Each row is a point on a landscape with many valleys, with its height.
A ball rolls from a point to whichever of its 2 nearest points has the largest drop for the distance, and stops where none of them is lower. Distance is the straight distance between rows; heights are no part of it.
losu: [-14 -15  -4 -25  22  -1  12  33   1  25  53  20  -6  -5   4  13 -14  -8
 -43  13  17]  h=38.4
zizum: [ -6 -19  -6   6   8 -20  11   3 -21  -1  15  10  -5  46  22 -26  -2  22
  -3   0  19]  h=10.7
Bos: [-28 -14  -1   3  21  12  30 -31  -1   4  22  20 -11  22  -1 -10 -29   6
  10 -11  31]  h=52.5
Pinad: [ -9   0  15   2  -2  17 -23  27   6  12 -16 -42 -20   6  -5  -7  14   5
  -7 -26 -13]  h=50.4
gir: [  6   0   1 -13  13  10  10   1  -3  -4 -15  -7  26 -14 -11   0   3  -3
  11  -9   4]  h=48.6
zin: [ -2  -4  11 -22  -3  23 -22  30   4   0 -44 -33  19  -5  -6  13  20   8
   7 -35 -19]  h=45.9
nug: [ 18 -14 -15   8 -21 -22   1  22 -28  -2  -1   6  28  43  16 -12  10  33
 -19   4   4]  h=28.2
Sagiz: [-12 -13  15 -13   9  25 -12  28  -1  14 -22 -34  -3   3  -7  -5  11   1
   1 -25  -4]  h=56.4
sigo: [-36 -33  15  -9  19  25  -4  32  -4  31  25 -15 -20  12   6   6  -1   1
 -23 -19  18]  h=41.2
fosi: [-41 -26  20 -11  16  42   0  22   4  30  13 -16 -25  19   1   0  -2   2
  -9 -30  15]  h=45.8
Degam: [-12  -4   9   2  15  11  -8  16  -1  19   1 -13 -19 -18  -4  -4  -2  -5
  -5  -8  -1]  h=68.4
Bani: [-37 -16  17  -1  16  27   4   2  -5  21   8  -8 -24  16  -4  -5  -9   6
   7 -24  19]  h=50.6
Menor: [ 11  -5  -2 -10 -23  -3  -8  23  13 -22 -18   2  -3 -55 -26  15  13 -23
 -10  20 -28]  h=53.5
Pev: [  7  14   8  18 -13   3 -25  -5  -5  -3 -31 -29  13  -3  -2   6  10  21
   0 -24 -13]  h=25.8
milub: [  4  -1  16   1  -5   8 -36  33  17  -6 -16 -19 -29 -37  -6   0  17 -16
  -3  -2 -33]  h=9.9
gurup: [-28  -9   8 -18  26  28  33 -20  12   5 -11   4  26 -11 -17  11 -17 -12
  37 -26  31]  h=66.9
navov: [-16  22  12  23 -11 -23 -16  -6 -16  -8  -8 -27 -21  26  20 -12   4  19
  -6 -18  -9]  h=82.5
daf: [ 19  -4   9  -5 -15  -5 -36  38  -1 -10 -22 -19  -7 -35  -7  10  26   1
 -16  -5 -27]  h=29.1
doko: [ 31  26   1   9 -10   0   2 -27  23 -22  -4  21  -2 -29 -13   5   0 -33
  14  42 -25]  h=38.2
buko: [ -9 -31  -9 -41   3   7  -4  55 -14  13  -9 -15  20 -25  -2  22  24   8
 -23   0   3]  h=60.4
puzuf: [-23  -4   8  16  16 -30   6  -5 -12   1  23  -9 -43  37  36 -26  -3   9
 -12   5   6]  h=83.6
Gek: [ -2   3  -5  -8  10   4   7  -3  13  17  37  29 -16 -15   3   7 -12 -19
 -22  30   5]  h=27.7
Mosa: [-29  -2  18   3   2  20 -15   3   0   9 -17 -38 -24  32  -6 -20  10  14
   5 -40  -3]  h=79.1
zupid: [ 32  10  -3  13 -13 -17 -28  21  -2 -12  -7  -7  -8 -19   0   0  18   8
 -32  12 -28]  h=24.4
mir: [ -4   7   2  12  14  -3  10 -18  -8  -4   0  -5  -1  13  -5 -11 -10  13
   8  -7  10]  h=18.2
gebap: [ 13  13  -6  -2   5   8  12 -25  13   3  13  29   0 -24  -6  -1  -8 -19
   5  33  -1]  h=55.2
Dedun: [-23   4  26   5  10  25   1 -26   8  -6 -24 -21  -8  25 -17  -9  -9  11
  37 -38   9]  h=73.9
vif: [ 20  -4 -15  20 -31 -38  -4  11 -22   1   3   3  13  47  26 -11   8  31
 -18  14 -10]  h=26.7
tev: [-23 -28   7 -12  21  17   8   3 -28   3   4  -7   5  37   6  -9  -4  29
  12 -24  46]  h=52.4
kese: [-30 -23   5 -15  29  20  31  -6  -4  10  33  19   8  21  -6  12 -25  -2
  -1 -16  46]  h=54.8
Geg: [ -8  18   3  27 -12 -34  -8  -1 -17 -11  -3 -25 -25  36  39 -10   0  17
 -16 -13  -7]  h=82.9
Rolub: [ -3   6  -2  25  -9 -42  -5  -5 -18 -10   1 -10 -17  56  43 -18   7  14
 -10  -9   4]  h=83.2
bofin: [-10  10  -1  19   6 -30  16 -40   3 -10   9   5 -24  37  19 -26 -17   1
  13   9  -7]  h=32.1
tama: [  7 -22 -22 -29   6   4  14  36 -18  14  20  14  38  -3  10  16  11   0
 -29  13  11]  h=3.2
tizo: [ 13  -4  13   0 -13   4 -25  21  17 -20 -25 -14 -12 -44 -18   9  11 -20
   8  -1 -27]  h=36.4
bogu: [-18  16  15  19   1  -6 -11  -6   3   4   3 -23 -44   1   0 -22  -8   1
  -1  -3  -7]  h=55.8
gom: [  0  -7   1 -16  -8  -5  -5  14  17  -3  28  29 -17 -44  -3  26   5 -34
 -28  36 -21]  h=48.8
bikol: [ 17  -6  -1 -24 -19   2 -25  29   4 -21 -38 -20  25 -40 -15  26  24   3
  -1  -9 -19]  h=73.1
dula: [  1  -6   7 -11   6   4 -13  30  -2   4  -9 -11  -3 -36  -4   4  12 -13
  -2  -6 -12]  h=48.1
gufu: [ 11  20 -17  41 -27 -21   4 -50  -2 -17 -29   4  12  23  15  -8  -6  14
  25 -15 -14]  h=33.1
nezo: [  2 -10  -3 -22   6   0   2  22  -1   4   0   1   9 -30  -8   8  11  -6
  -6  -4   0]  h=52.7
vuze: [ 27  28  -4  17 -13   2  -8 -33   6 -19 -34  -4  25 -15  -8  10  -1   8
  17 -15 -16]  h=43.0
livos: [ 27  21 -16  17 -22 -28  -5 -26   5  -5  13  10 -15  15   9 -15 -10   0
   3  52 -19]  h=20.2
nida: [-10 -30 -12  -5  14  13  24   7 -20   9  24  15  14  29   8  -1 -12  15
  -7  -5  38]  h=47.3
gaba: [ -3  -8   5 -29   1  14  -9  26   4  -2 -37 -25  22 -22 -15  11  11  -1
  19 -21  -5]  h=55.3
tur: [ 14  -3  -8  10  -2  -7  28 -31  -5  -9   0  20  21  41  -6 -12 -17  13
  33   0  17]  h=24.0
lin: [ 14  -2  -4  -2   6  -1   0  22 -20   1   1 -11  16   3   1  -2   5  21
 -22   2  -1]  h=35.2
folin: [ 26  -5 -14 -10  -2  -7   1  34 -15  -2   0   4  30   3   4   1  18  12
 -18  14   1]  h=33.2
nuv: [-26   6  24  16 -13  12 -16  -5   3  -4 -26 -40 -25  29   2 -11  11  15
   3 -44 -10]  h=80.6
nim: [ -5   7  21  -3   5  21 -11   6  16   5 -30 -27  -3  -8 -12  -7   1  -7
  24 -27  -7]  h=68.9
Pov: [ 12 -10  -2  11  -3 -16  22 -33 -10 -14  -8  20  23  54   5 -12 -16  24
  37 -18  24]  h=22.2
mar: [-22 -23  12 -15  21  35   0  30  -7  21 -15 -26   0   9   0   1  11   5
  -1 -29   6]  h=59.0
kat: [  9  -9   2   1   7  -8 -14  41 -20  12  11 -11  -6  -9   9  -3  17  13
 -42  10  -4]  h=38.3
Geri: [ -2  -8  -6 -23  17  11  17   4   1   3   1   5  27 -24  -7   9   3  -9
   6  -5  13]  h=51.0
bezot: [  6  12 -16  41 -34 -25  -9 -12 -28 -16 -30 -21  11  27  31  -9  11  28
   3 -15 -12]  h=23.8
ger: [-25 -24   9 -16  17  15 -12  42   3  34  21 -11 -13  -7   5  13   0  -7
 -25  -9   8]  h=45.0
dez: [-16 -18   1 -33  21   4  11  25   8  25  37  14   4 -15   0  21 -15 -17
 -25   0  20]  h=40.4
Vuba: [ -1  11  -7   7   1  -4   2 -20  17  15  27  17 -39 -14   5  -8  -9 -13
 -24  40  -5]  h=31.7
gebu: [-17 -17   7 -17  16  14   0  25   2  27  24   1  -8 -18   6  16  -8  -6
 -22  -9   9]  h=43.4
fudar: [ 23  10 -13  -7   1   2   4  -5   1   0  16  25   3 -17   1   1   2 -17
  -5  36 -11]  h=53.7
sido: [ 11 -13   0  -8   1  -5 -21  42  -8  11   3  -8 -13 -29   7   4  22   3
 -32  11 -11]  h=42.2
feg: [-13   7   7 -17  17  10  19 -29  36   9  26  36  -3 -28 -11  12 -24 -35
  10  11  16]  h=36.9
ruba: [-22 -14   5   5   2  -7  -5  25 -26  10  18 -14 -21  20  19 -16   4  21
 -26   2   8]  h=33.4
pugat: [-31 -12   8  -2  27  21  30 -21   5  13  25  16  -2  11  -8   9 -30  -4
  10 -14  39]  h=53.8
Ged: [  4  10   7  17   4  -2 -18   1  19   2  -3  -1 -43 -32 -11  -5   5 -20
  -8  15 -18]  h=56.8
nel: [ -1 -30 -20 -22  19  12  30  13 -18   6  21  13  44  22   4  12  -2   0
  -6   1  34]  h=45.7
razu: [-34   8   6  15  15  -7  19 -41  11   4  21  11 -40  12   8 -25 -28  -6
   8   8   9]  h=27.5
gasid: [ 43   8 -15 -10 -13 -13   4   3  -4 -11  -3  22  44 -10  -9  13  14 -18
  24  35 -13]  h=30.4
nuta: [  0   9   2   8   5   1  -4 -15  25  11  27  19 -40 -34  -2   2  -9 -26
 -23  36  -9]  h=36.6
segum: [ -3   0   4   5  10   7   7  -7 -15 -10 -13  -6  16  21  -9 -10 -10  19
  18 -20  19]  h=14.5
suv: [ 10   7  -9  21 -21 -43   3 -13 -10   0   6   3  -6  52  27 -16  -4  15
  -5  12 -10]  h=24.1
Veki: [ 18  16 -18  32 -32 -15   2 -32  -7 -15 -24   3  22  21   5  -4  -5  16
  16  -7 -12]  h=31.5
Vuno: [-12  -9   4   0   9  -9   2 -23 -19 -14  -8   0   1  54  24 -16  -5  31
  30 -31  32]  h=76.0
beti: [ 13  -4  -7  19 -14 -14   1  -3 -18 -13 -12  -4  23  32   9  -9   0  27
  -2 -12   4]  h=28.4
nozo: [-24   7  -3  10  10  -1  23 -39  13  11  31  23 -33   5   1 -13 -33  -8
  -2  14   9]  h=23.7
Sona: [ 24  20  10  10 -14  -1 -26  -8  10 -17 -36 -17  12 -30  -9  18  12  -2
  14 -15 -22]  h=24.2
fak: [-23 -11  14   5  16  14   9   0 -13   9   4 -10 -17  11  -3 -10 -12   9
   6  -8  11]  h=50.2
tamad: [ 21  21 -13  16  -6   1  10 -28   4  -8 -10   9  19   8 -14  -8 -13   2
  22  -1  -3]  h=28.5
Visiz: [-18 -20  -1   2  14  13  12   5 -20   9  14   1  -3  19   4  -9  -7  20
  -6  -6  25]  h=48.4
Nanaz: [ 30  29   5   6 -14  -3  -4 -22  23 -28 -16  20   9 -30 -11   6   2 -22
  13  17 -28]  h=41.4
bok: [ 40  25  -6  17 -21 -12 -22 -13  10 -18 -11  10  -4 -14  -3   1  12  -8
 -14  24 -33]  h=33.0
nar: [  3  -2  -3 -30  -5   3  -5  11   4 -18 -37 -13  34 -33 -26  15  10  -6
  19  -9  -6]  h=61.4
mola: [-17 -14   1 -22   3   3  -5  25  23  10  20  11 -16 -45  -7  24  -4 -29
 -13   6   2]  h=60.7
Refu: [ -2 -16   0 -16  -7  -5  -7  24  19   5  18  14 -20 -47  -2  20  12 -27
 -28  20 -11]  h=54.5
mudi: [-22  -8  19  -3  12  41  -1   1  15   7 -21 -29 -13  17 -13 -14   4   1
  20 -44   0]  h=74.6
dezi: [ -3 -16  -7  13  -2 -15  -1   3 -22 -11   1   2   9  44  17 -15  -1  33
  -1 -13  20]  h=8.3
neno: [  2   8   3 -16  15  15  18 -17  16  -4  -8  10   9 -36 -16   1  -5 -21
  23   1   5]  h=64.4
vonav: [ 45  33 -11  24 -30  -1  -7 -39  13 -19 -20  18  18  -4  -8  10  -2 -11
  24  19 -23]  h=38.7
kef: [ 31  19   0  13 -15 -14 -23   0   5  -9  -5  -3 -15 -20  -6  -3  13   0
 -23  19 -25]  h=29.0
pedu: [-11  -9   3 -10  11   7   5   7  18  11  15  11 -14 -40  -6  12  -9 -24
  -2   4   2]  h=64.5
Mon: [  8  -6  11 -13  -2   5 -25  37  -1   4 -21 -26   3 -20  -8   6  18   8
  -6 -12 -16]  h=40.5
dutef: [ 13  11   5   2  -9   7 -19   2 -10  -6 -41 -29  33  -6  -1  16  12  19
   5 -29 -13]  h=30.0
Metug: [ 44  20  -8   5 -17  -8  -7 -16  10 -19   0  20   7 -15  -3  10   4 -21
   8  50 -27]  h=34.8
nupas: [  2  -7  -9 -26   9   0   9  21   2  22  53  31   6  -3  10  17  -7 -17
 -32  28  12]  h=36.7
nus: [  3 -16 -25 -38 -10  -4   2  27 -14   3  24  23  38 -27  -4  19  16 -15
 -16  27  -1]  h=15.8
desis: [-30 -23  11  -5  14  14  -2  27 -13  25  31  -9 -23  12  13   0  -6  13
 -31  -4  19]  h=38.5
tor: [  2 -18 -17 -31 -14   2  -8  29   2 -16 -25  -8  29 -49 -37  23  28  -9
  -7   9  -7]  h=66.6
Ril: [  3  11  11   9   8   5  -6 -14  29  -3  -3  12 -34 -43 -13  -1  -4 -27
   7  16 -10]  h=52.6
vimuz: [ 28  27 -18  27 -30 -30  -7 -29   7  -2  -1   9  -2  23  11  -8  -7   2
   4  39 -26]  h=17.8
korup: [  5  31  -1  30 -19 -15 -24 -24   3 -10 -23 -19 -14  -2   2  -2  -1  11
   7 -11 -18]  h=14.9
sare: [ 30  -5 -18  -7  -8  -1  19  15 -15  15  19  21  31  13   3   4   6   2
   1  33   6]  h=11.9
Davov: [-16 -28   6  -6  18  12   1  38 -27  23  20  -6  -1  15  14   7   7  19
 -30  -7  26]  h=40.6
liges: [ 19  32   1  35 -22 -14 -31 -16   7 -13 -26 -13 -15 -17  -3   6  14   1
  -5   2 -26]  h=6.6
febos: [-28 -23   7 -11  20   3   6  -8 -24  -1  12   0 -13  47  25 -19  -3  27
  16 -27  41]  h=51.4
Rer: [-12  18   5   1  14  16  19 -33  32   9  15  27 -16 -28 -14   1 -22 -28
  12  11  12]  h=41.7
bik: [ -2  -1   5  -7   0  -1   2   1  27   5  29  31 -33 -40  -1  17  -1 -37
 -28  42 -18]  h=43.5
gesaz: [ 38  -5 -23 -11  -7  -8   8  26 -17   1  -5   6  50  14   0   5  17   7
  -3  19  -2]  h=31.0
Gabir: [  0   8  -6  26 -23 -14 -14  -5 -23 -14 -25 -20  15  25  15  -6   4  29
  -6 -21  -5]  h=26.3
gured: [-23 -27   8 -19  27  31  13   9 -22   7  -3  -7  17  23   1   4  -1  16
  11 -23  38]  h=53.9
navuf: [ -3 -21 -12 -37   0   4  -2  36  -1   6  -2  -4  15 -33  -7  20  20  -5
 -14   0   1]  h=56.2
Kanup: [ 13 -11 -14 -34 -18  -4 -16  30  -3 -27 -33 -14  39 -37 -27  26  29   0
   0   1 -10]  h=70.5
tuful: [-26   9  14  15   1 -20  -7  -1 -11   5  11 -24 -45  15  11 -20  -4  10
  -7  -3  -9]  h=54.0
sot: [ 20  23  11  23 -22  -9 -35 -10  12 -18 -35 -15  -5 -32  -4  13  14  -3
   1  -9 -31]  h=16.3
Nafib: [ -4  13   7   2   9   8  14 -29  36   0   1  28 -20 -41 -12  -1 -10 -33
  18  14  -2]  h=46.9
Gamu: [  3   6  12  -8  -5  21 -15  13   4  -6 -55 -36  32  -2  -4  18  17  13
  15 -35 -13]  h=37.0
dorav: [ -3  25  19  22   2   6 -26  -7  27  -2 -18 -21 -40 -23 -16  -8  -2 -19
  20  -8 -20]  h=61.0
Tes: [  2   2  -7 -20   2   4  15  -3  16  -9  -6  17  19 -42 -17  12  10 -23
  10  10  -2]  h=67.2
butes: [ 14  13  -7  18  -3   3  27 -38   6 -11  -2  19  18  25 -11 -17 -21   3
  33   6   4]  h=25.9
fupit: [ 16 -15 -22 -20   5   6  22  19 -16  11  22  17  37   4   6   5  12   1
 -11  20  14]  h=8.0
giraf: [ -8  15  18   4   6  18 -14  -4  26   7 -16 -19 -24 -22 -15 -11  -1 -15
  29 -20 -11]  h=64.8
zelor: [ -3 -15  -7   3   5  -4  -6  39 -25  16  21  -7 -13   7  15 -14  13  22
 -41  10   5]  h=36.0
manub: [  0  -5  -2  14   0  -5   9 -38 -11 -19 -18   5  24  45   6  -6 -18  27
  42 -32  22]  h=20.4
Liki: [  2  -2  -9 -33   5   0   0  17  12  16  53  35   5 -15   2  27 -12 -28
 -23  45   6]  h=34.5
kuv: [-10  13  13  12  -6  19 -34  19  16   7 -15 -37 -35   2  -2 -11  14  -4
  -3 -24 -24]  h=43.3
vavo: [-30 -14  22  -3   8  30  -1   4   3   6 -20 -27 -19  37  -9 -17  11  15
  13 -43  11]  h=77.4
Tole: [-19   2   4 -28  22  10  22 -15  26  15  28  29  15 -18 -14  15 -27 -31
   9   5  21]  h=32.2
Zag: [ 17   0  -8  26 -34 -50  -1  -2 -16   1  -3   0   2  53  36  -9   8  18
 -15  15 -10]  h=25.4
reto: [ 24   9  -5  -7   4   0   4  -1   3   0   1  10   4 -21  -5   0   7  -7
  -3  13  -8]  h=52.2
Pobem: [-15 -14  -6 -28  23   6  26   7   5  16  39  21  21  12  -8  16 -20 -13
 -16   0  30]  h=56.1
kuz: [-15  -8  12  -1   8  15 -16  28  -5  21   8 -23 -27 -10   2  -4   8  -1
 -19  -9  -7]  h=67.1
sep: [-10   1  11  13   6   6 -22  13  13  16   3 -13 -47 -22  -1 -10   6 -13
  -4   1 -19]  h=60.6
suz: [ 37  34  -2  18 -19   2 -11 -45  15 -25 -30  13  20 -20 -11  11   0 -10
  25  -4 -22]  h=40.9
puv: [ 37   5 -17 -19  -9  -1   3   8  -7  -7   0  18  40  -8  -1   4  11 -12
   5  20  -8]  h=27.8
Vof: [ 27   2 -18   3  -8  -2  19   0  -8  17  23  29  24  11  -6  13  -4  -6
  18  47   3]  h=15.4
Fike: [-11  -4  10   6   4  11 -26  32   8  18   2 -27 -41 -16  -4 -10  15  -7
 -14  -7 -20]  h=64.2
duzun: [-22 -28  -3 -27  30  14  27   9  -5  13  35  19  28  19  -5  17 -17  -4
  -9 -10  45]  h=55.6
noru: [-22  -3   9 -14  24  10  20  -5  19  19  40  23  -4 -13  -8  11 -27 -22
  -7  -3  23]  h=27.6
rezak: [ 33  21 -10   4 -12   4  -2 -17   3 -18 -29  -1  41  -5 -13   8  -2   2
  19 -11 -10]  h=44.6
simed: [ -8  -2  -2  13   6 -16  10 -16  -9 -11   7   3  -5  36   4 -23 -16  15
   7  -2  10]  h=20.6
Monu: [-23   0  12   8   9  -1   4   4 -11   5   8 -17 -28  17   7 -17  -3  13
  -3  -9   5]  h=51.9
kizef: [  1 -28  -9 -15  17  12  18  32 -23  10   6  -2  35  10   9   4  10  16
 -17  -6  28]  h=42.9
Fene: [  8  -3  -6 -26  -9  -1   2   4  14 -23 -21   3  21 -46 -32  10   7 -21
  21   3  -7]  h=65.6
domob: [ 20   5   3  -2   1  -4  -5   3   8  -5  -6   8  -9 -36 -10   5  11 -16
  -6  12 -15]  h=50.0
Legu: [  4 -17 -12  10 -11 -20   1  29 -29   1   8  -1   0  40  19 -21  11  29
 -24   1   9]  h=29.8
sezi: [ 20  -6 -20 -26  -9  -2  11  22 -11   0   7  15  26 -19  -1  11  19 -10
  -7  22  -4]  h=22.9
tuki: [ 24  12   9  11 -18 -14 -40  25   1 -11 -18 -20 -13 -28   0  10  20   2
 -24  -1 -31]  h=15.3
Beme: [-20   6   2  17  11 -21  16 -33   1  -2  15   3 -33  19  19 -26 -20   3
   4  10   3]  h=30.5
sosat: [-18 -31  -7 -28  26  14  22  24 -20   9   8   0  38   8   2  16   3   4
 -11 -11  32]  h=44.4
difet: [ -9  -2   1  17   5 -42   3  -2 -19  -5  13  -5 -28  55  38 -25   0  14
 -12   0  12]  h=83.4
nuz: [ 12  -4   7  -6   6   2 -16  27 -11   5 -12 -23   8  -9  -1   2  12  14
 -14 -11  -4]  h=37.9
Tebin: [-35 -20  11  -6  18  11  14 -14 -18   7  20   0 -19  27   7 -12 -16  19
  11 -23  35]  h=50.1
Koviz: [ 20  22  -6  -2   3  10  17 -31  16  -3   3  30   9 -22 -13   3  -7 -30
  24  30  -7]  h=56.7
nozol: [-26  14  21  19 -19  -5 -15  -7  -7  -6 -16 -36 -31  33  16 -11  14  14
   3 -33 -10]  h=81.7
rud: [ -5 -21 -27 -43  -3   0   4  35  -9  15  29  23  41 -10   1  22  13 -10
 -25  23   9]  h=9.5
dun: [ 14  28 -16  29 -30 -27  -6 -37   8 -12 -11   0  -7  16  13  -9  -5   4
  -1  16 -22]  h=14.3
zak: [ 13  18 -13  16 -19 -22   2 -25   7   6  24  10 -33  11  16 -21 -12  -7
  -4  60 -21]  h=23.2
bosan: [ 26  11   4   2 -26  -7 -23  -1  10 -32 -40 -12  20 -41 -14  22  16  -6
  10 -14 -29]  h=30.1
sura: [ 21  13 -23  36 -41 -33  -8 -13 -20  -5 -21  -3  13  30  28 -11  10  21
  -5   0 -15]  h=21.2
Tapuv: [-23 -19  -6 -41  20   5  20   6   7  15  36  20  32  -5 -12  25 -13 -19
  -7  -3  24]  h=56.9
teb: [ -8   2   5  -1  15   8   6  -2   8  15   9   6  -9 -21  -7  -2  -5  -9
   0   1   6]  h=66.7
kudav: [-18  -3   4 -24  22  18  29 -21  11  -4 -22   6  42 -21 -24   8 -12 -16
  38 -16  22]  h=69.8
bugo: [ 17  13   3   2   4   0  -1  -6   2 -11 -26  -8  24 -10 -11   7  -4   6
  12 -17  -3]  h=46.4
filu: [ 33  25  -3   0 -20  -3  -4 -16  16 -31 -21  13  30 -27 -11  16   8 -20
  10  12 -25]  h=39.0
sis: [ 10  30   2  10  10  13  24 -46  24 -11 -17  17  13 -20 -23  -4 -18 -15
  45   1   3]  h=59.7
dab: [ -1  20  -7  29 -11 -17   7 -49   3 -17 -10   1   1  28  10 -15 -19   5
  24  -8 -12]  h=34.9
mula: [ -6  14  13  20 -14   1 -19  -4 -10  -3 -19 -31  -3  15  -1   2   8  20
   1 -22 -11]  h=21.1
Pozad: [-25 -26  16 -16  19  32   8  16 -17  15  -7 -17   3  27   0   2   7  22
  -2 -25  26]  h=55.5
mituk: [  2  11 -13  10  -8 -12  -1 -26  13  12  33  16 -42   0  11 -20 -17 -10
 -15  53 -12]  h=27.2
Rolam: [ 33  15   6  -4 -24   0 -11 -13  14 -34 -30   6  28 -39 -17  17  10 -13
  12  -6 -21]  h=35.6
pori: [-27 -12  -2   8  11  -4   0  16 -16  19  31  -1 -32  11  14 -10  -3  13
 -31   6  11]  h=35.8
Tizek: [  8   5  -8 -21   3   3   5   0  14   8  39  37   0 -20   3  18  -9 -32
 -15  43  -1]  h=31.6
dil: [-12 -14 -12   9   8 -17  16  -4 -17   3  28  14 -19  32  20 -20  -9  12
  -9   7  12]  h=13.1
lusu: [ 42  31 -12  30 -35 -12 -17 -32   8 -13 -19  15   7  -3   1   7  10  -1
   2  27 -31]  h=36.3
fefi: [ -9 -16  -5   6   1 -24  -7  30 -32   0  16 -10 -14  43  24 -20   9  29
 -32   4   9]  h=31.1
lumal: [  6 -12  -9 -23 -19  -2 -11  29   7 -22 -19  -5  12 -51 -29  20  23 -20
  -3   9 -16]  h=61.2
garo: [-16   1  -1   8  13   5  19 -19   5  16  28  18 -21   2  -3  -6 -25  -1
  -5   8  13]  h=19.8
zala: [ 24   9 -17  19 -24 -15  -2 -10  -9  -9  -9   1  23  31   5  -7  -1  21
   3  -3  -8]  h=29.7
bezo: [ -1 -17  -1 -17  -6  -5 -15  39   7  12  14   4 -22 -44   5  15  16 -14
 -36  11 -14]  h=49.8
vena: [-11  23  12  20   2  -4 -16 -15  16   6  -4 -18 -48 -13  -8 -16  -7 -11
   8  -3 -12]  h=58.0
netig: [ -5  13   3  -1  19  16  25 -28  15   0  -3  12   7 -18 -16  -4 -16 -18
  30 -10  14]  h=62.1
Zimu: [ 20  26  -5   0   8   8  25 -46  22  -9  -6  29  21 -11 -20  -2 -16 -21
  42  22   1]  h=58.2
damo: [ 47  18 -13   5 -17 -11  -1 -11   4  -9   3  28  24  -4  -7  15   5 -17
  18  44 -17]  h=32.7
Gusem: [  9   1 -10  18 -10 -26  12 -15  -7  -6   8   9   2  46  14 -16  -8  16
  11   6   2]  h=22.3
git: [ -7 -38 -18 -16  16  13  32   2 -17  10  25  19  35  40   5   9  -7  13
   6  -7  54]  h=46.5
tul: [-24  -3   8  -8  27  21  27 -23  14  11   5  13  14 -17 -13   3 -21 -16
  29 -14  24]  h=64.3
getak: [-17   1  24  -1  14  29   1  -6   5   4 -22 -21  -4   6 -17  -7  -2   1
  26 -31   7]  h=71.9
pige: [-16  -3  -3  -6  15   6  16  -8  13  22  37  22 -16  -9  -1  10 -19 -12
 -16   8  13]  h=23.9
Rogur: [  1  21  -3  32 -11 -34  10 -47   4 -20  -4   0 -12  36  25 -19 -16  -1
  15   5 -13]  h=33.7
Nesa: [-22  -5  19  -1  13   3   4 -34 -11 -15  -8  -9  -9  48  12 -19 -13  21
  34 -33  25]  h=75.6
suta: [ 18  21 -14  33 -36 -36  -4 -20  -2 -10  -6  -4  -2  26  26 -11   5  10
 -12  12 -21]  h=18.0
Det: [ -1  10  15  11  -6   8 -43  25  15   2 -18 -30 -30 -18  -4  -3  18 -10
   0 -17 -30]  h=33.5
Dabod: [-31 -12   7   6  18   2  18 -28  -9  -4  18   8 -22  25   9 -20 -21  12
  15 -11  24]  h=51.3
Vob: [ 20   5   8  -1 -11  -9 -17  12  14 -20 -17   2  -9 -45 -12   7  16 -18
  -4  12 -29]  h=45.5
Todi: [  0   3  -2  12  -2   4   7 -21 -13 -22 -20  -2  23  37  -2  -2 -12  30
  23 -29  20]  h=18.1
nobo: [  7  -9   0 -22 -19  10 -27  39  11 -20 -39 -26   9 -40 -18  19  15  -9
   5  -4 -23]  h=76.8
Gef: [-11 -32  -9 -13  17   8  12  35 -29  14  18   2  16  18  14   5   5  18
 -30   0  29]  h=41.8
pip: [ -6  26  11  20 -13  -8 -21 -11  -2  -1 -16 -25 -20   5  -7  -6  -1  12
   5 -18 -15]  h=15.0
tider: [-23 -10  -4   7  11   1  15 -10  -4  11  32  14 -21  16  10 -15 -19   9
 -14   7  14]  h=16.2
Miv: [-22   9  24   7   4  10   3 -41  -1 -20 -20 -12  -8  36  -7 -11 -16  17
  38 -37  15]  h=75.0

For each start below, name the point where the ball stops.
Rogur | dezi
rezak | tuki
Veki | dun
nar | liges
fefi | segum
nuz | tama
nim | fak
Zimu | milub
bikol | milub
Refu | dun
Nanaz | tama

Call two points neighbours if one is among the 2 nearest of the other. Go from one point of each pair to the other, from neighbour to neighbour, staying as low as possible. Name the highest point that can't be avoided.
pige and liges | ger
segum and liges | rezak
tama and tuki | Mon
liges and tuki | Nanaz
dun and dezi | beti
